A landscape with many peaks, sampled at points; each row gives a point and its height.
A climber steps from a point to the highest of its 3 nearest points, and stops where none of them is higher. Distance is the straight distance between rows; heights are no part of it.
J371 height 169: [136 132 181 127 198 147 174 115 107 121  75  70 128 117 113 107 106  40
 167 104]
J75 height 488: [125 140  95 107 118  99 121 146 114 130 143 138 132 130 168 119 114 160
  97 152]
J915 height 45: [137 112  85 100  99 127  83 143 155 121 104 139 177 178 174 146 140 114
 127 137]
J827 height 212: [116 111 152 125 127 150 153 107 123 126  90  89 110 130 119 131 150  45
 162  81]
J73 height 609: [116 128 120 152 134 131  92 115 134 121 185 131 133 102 145 138 134 219
 116 155]
J972 height 465: [100 158 112 102  94 199  82 161 162 150 106 124 134 164 147 176 165  76
 163 111]
J429 height 194: [127 143 119 182 151  90 174 101 110 108 208 123 158 119  91 129 126 207
 143 168]
J82 height 253: [143 137 150 136 160 114 160 141  99  91 176 130 105  85  97 118 129 155
 119 164]
J480 height 387: [156  87 170 151 148 111 146  89 117 145  95 114 128 122 112 124 131  68
 161  77]
J764 height 198: [126 142 146 153 172 106 164 134 110  99 185 115 118  96 105 119 155 178
 118 186]
J513 height 499: [179 112 132 141 106 104 148 119 115 151 106 156 127 121  95 116 115  92
 120 105]
J702 height 433: [157 130 116 132 105  85 145 123 136 157 107 142 123 146 111 115 126 100
 109 113]
J936 height 442: [124 149 106 109 132 109 115 138 121 115 164 122 116 127 153 123 121 169
  92 142]
J885 height 511: [ 63 151 118  83 100 207  90 109 147 137  87 130 120 162 124 127 155  70
 180  91]
J395 height 163: [140 124 135 146 121 129 137 116 140 140 102 104 113 145 114 136 135  57
 147  80]
J624 height 502: [ 73 155 132 107  96 193 114 116 156 147  98 109 126 147 134 156 143  39
 162  79]
J896 height 566: [124 127  84 108 120 118  96 138 133 128 134 143 135 129 173 115  91 186
  95 142]
J250 height 665: [103  79  57 139  81 142  57 152 150  97 138 174 119 124 178 147 123 197
  83 155]
J811 height 490: [147 149 102 122 103 130 125 135 149 157  92 111 133 167 155 172 142  78
 121 113]
J36 height 472: [167 113 191 137 176 107 161  96 112 138  94 111 139 117 117  97 106  65
 161 106]
J659 height 452: [113  80  68 121  94 123  72 142 163 114 120 168 155 157 189 136 137 163
 116 139]
J279 height 640: [152 101 171 120 152 115 166 130  73 164 123 133 135  96  61  94  89 126
 126 108]
J507 height 608: [162  98 167 127 138 125 176 141  71 152 124 140 131  92  67  88 100 142
 110 114]
J540 height 382: [129 121 159 164 185 113 175 140 111  86 164 117 112  80  51 114 147 174
 127 190]
J743 height 202: [124 139 132 176 163 101 170 110 111  91 197 130 149 126  81 137 136 188
 136 186]
J420 height 178: [135 145 109 190 164  89 203 107 118  96 213 129 172 115  75 125 105 195
 146 179]
J605 height 527: [120 138 114 177 137 125 115 106 141 122 210 138 154 119 113 141 122 228
 132 164]
J955 height 537: [145 106 138 127 133 115 171 135  87 151 135 150 109 106  71 104 115 130
  95 137]
J436 height 553: [146 137  93 110 107 108  97 158 140 121 126 152 146 145 169 113 106 159
 103 133]
J563 height 197: [165 128  92 103  97 132  91 140 155 144 105 129 162 170 175 161 150 105
 134 138]
J4 height 185: [144 147 154 173 166 107 186 105 128  98 185 116 141 105  78 125 131 186
 135 183]
J20 height 611: [171 106 168 125 144  89 162 125  97 150 102 128 114 117  96  94 111  91
 144  97]
J617 height 594: [127 153 115 125 107 157 104 145 169 153 105 105 123 169 133 167 149  50
 136  99]
J510 height 595: [116  94  75 119  97 123  75 147 148 113 136 167 128 135 180 129 121 189
 111 144]
J800 height 139: [159 122 140 144 112  98 132 131 142 150  94 122 129 147 105 140 127  68
 129  86]
J634 height 561: [167 101 155 126 132 111 156 126  93 163 102 139 116 111 100  98 122 111
 107 131]
J925 height 376: [155 129  89 103 119 107 115 150 149 141 107 133 145 165 165 121 129 139
 112 138]
J317 height 375: [149 145 119 140 113  99 159 136 111 154 102 144 110 130 117 117 110 115
  99 123]
J505 height 297: [157 143 104 120  87  93 118 143 145 153 108 122 132 168 130 138 123  87
 122 123]
J150 height 661: [104  99  72 169  90 140  68 143 145 110 149 170 103 103 192 158 115 184
  88 175]
J759 height 568: [176 133 192 124 181 117 167  96  93 153  99 103 137 120  84  90  82  83
 167 106]
J819 height 525: [ 61 141 130  87 113 191 112 114 147 131  87 125 114 158 126 135 153  65
 173  74]
J932 height 555: [149  96 187 128 165 128 174 141  77 139 131 121 113  96  45 106 113 159
 110 134]
J403 height 664: [116 113  77 179  85 149  70 133 147 120 170 160 117  94 171 182 129 198
  96 181]
J297 height 686: [101 101  85 152 103 155  61 137 151 114 164 169 109 104 178 156 127 195
  99 154]
J104 height 647: [174  98 179 119 154 105 154 116  95 152 106 126 143 104  80 101  87  96
 151 104]
J455 height 221: [151 114  92  97 121 109  88 155 164 132 105 139 150 176 177 142 124 140
 115 133]
J964 height 775: [124 155 116 195 145  97 127 102 140 127 210 118 180 128  90 150 127 217
 152 162]
J293 height 293: [147 151 106 106 118 106 133 149 144 142 120 144 122 168 159 125 113 129
 107 133]
J133 height 675: [159 111 180 114 169 105 166 113  96 152 114 128 127  96  69  88  78 108
 151  91]
J277 height 773: [128 101  79  95  98 111  76 152 145 121 118 161 156 147 175 128 110 162
 104 124]
J615 height 121: [110 118 157 120 158 143 160 107 111 108  84  99 137 135 140 101 140  31
 178  94]
J970 height 383: [113 153 114 117 135 112 145 149 115 115 148 134 112 118 136 104 126 147
  95 162]
J271 height 441: [131 151 113 118 120  98 133 143 107 121 139 129 121 122 160  98 118 163
  97 142]
J400 height 556: [117 124  90 105 123 117 101 139 132 122 128 153 122 128 187 123 109 175
  96 141]
J498 height 550: [128 132 114 186 114 136  89 130 134 127 185 125 149 110 119 159 136 236
 119 165]
J720 height 505: [ 53 140 148  75  90 189 105 110 144 121  91 135 112 178 128 116 168  53
 162  82]
J296 height 487: [137  98 168 135 153 125 178 151  95 142 139 144 109  81  66  97 128 147
  90 139]
J945 height 498: [ 55 143 120  52  80 203  75 119 140 143  84 148 112 183 124 118 148  65
 167  76]
J722 height 473: [139 105 173 143 178 131 181 153  92 122 144 129  93  74  52 109 139 179
 119 167]
J706 height 581: [ 78 125 135 109 108 163 136 112 153 125 102 110 114 152 130 141 156  60
 156  77]
J211 height 225: [115 157 137 191 156 109 159 109 113  91 197 121 140 108 102 132 137 194
 126 172]
J872 height 321: [134 122 187 123 172 125 153  93 126 131  70  93 139 112 128 109 113  46
 183  96]
J478 height 384: [153 139 105 116  90 131 103 153 154 133  97 112 144 174 157 176 142  75
 135 131]
J189 height 266: [116 156 136 162 143 105 144 116 116  96 204 116 140 114 111 125 142 215
 121 168]
J663 height 634: [181 114 190 115 165 105 173 115  70 166 101 119 139 101  74  75  96 109
 143  99]
J240 height 652: [118 124 105 145 116 140  71 121 138 120 174 146 129 100 177 157 115 219
 121 142]
J639 height 78: [ 87 121 153 102 142 168 156 103 120  96  78 105 132 129 128  99 151  26
 171  92]
J749 height 438: [118 148 124 106 111 179  87 164 170 137 112 110 141 161 166 190 151  78
 149 116]
J780 height 374: [133 142 121 117 114  97 152 144 114 137 133 135 109 127 123 115 113 134
  92 143]
J612 height 220: [131 118 177 122 184 143 158 101 126 109  74  95 129 119 120 112 121  38
 183  90]
J475 height 354: [162 154 100 124 107  97 130 151 131 149 120 136 120 154 138 129 112  99
 103 128]
J933 height 610: [107 129 116 121 133 123  92 135 136 116 178 142 130 113 166 125 111 221
 111 145]
J330 height 666: [122 109  99 146 114 137  68 132 135 114 153 159 116 103 170 157 109 214
 117 141]
J24 height 571: [138 147 117 124 106 125 130 135 159 157  89 106 125 140 118 169 156  74
 139  89]
J177 height 392: [119 157 115 121 144  95 122 118 130 105 177 120 114 106 152 119 133 205
 102 153]
J784 height 268: [116 151 141 136 148 105 149 146 103  99 173 133 100  99 128 111 138 165
 105 165]
J805 height 522: [ 65 130 136  96 113 171 135 115 141 105  93 104 105 168 127 109 142  54
 155  82]
J86 height 489: [ 62 160 119  89  93 223  96 129 155 137 104 115 118 153 146 153 161  62
 145  93]
J906 height 716: [119  95  78 137 100 141  56 116 132 101 134 165 121 125 190 157 121 195
  99 156]
J987 height 326: [128 160 123 150 130 102 123 100 129 115 191 114 134 118 126 138 148 208
 121 153]
J111 height 83: [174 139 189 123 202 135 162  86 111 132  69  72 134 111  97 102  94  58
 165  90]
J172 height 683: [113 141 133 125 101 158 118 124 165 139  96  92 121 151 119 156 144  69
 150  75]
J383 height 323: [127 158 144 127 128 108 162 150 111 121 153 137  96 104 127 112 139 157
  85 154]
J472 height 641: [113 124 111 127 120 132  85 127 144 114 146 138 120 102 174 123 122 210
 103 136]
J129 height 603: [116 106  90 109 114 132  92 127 153 119 131 153 131 127 178 134 115 188
  89 138]
J632 height 166: [114 124 157 133 126 128 144  95 135 127 105 105 132 128 129 143 151  58
 150  90]
J901 height 345: [142 135 141 134 153 123 170 148  99 128 146 147 109 102 103 103 130 130
  92 179]
J606 height 447: [145 113 122 124 120 115 167 156  95 145 123 146 103 111 116 108 133 129
  93 147]
J437 height 322: [147 141 101 103  97 144  82 165 168 146 108 135 149 186 178 182 177  81
 155 132]
J691 height 301: [137 101 180 139 142 139 160  82 130 117  81  99 140 123 118 111 139  52
 169  83]
J689 height 484: [ 84 149 137 113 103 182  98 142 158 140 103  98 125 159 123 162 155  62
 155 110]

Where does a climber stop that starts at each point below?
J317 -> J133
J563 -> J172
J383 -> J129
J784 -> J129
J722 -> J133
J475 -> J133
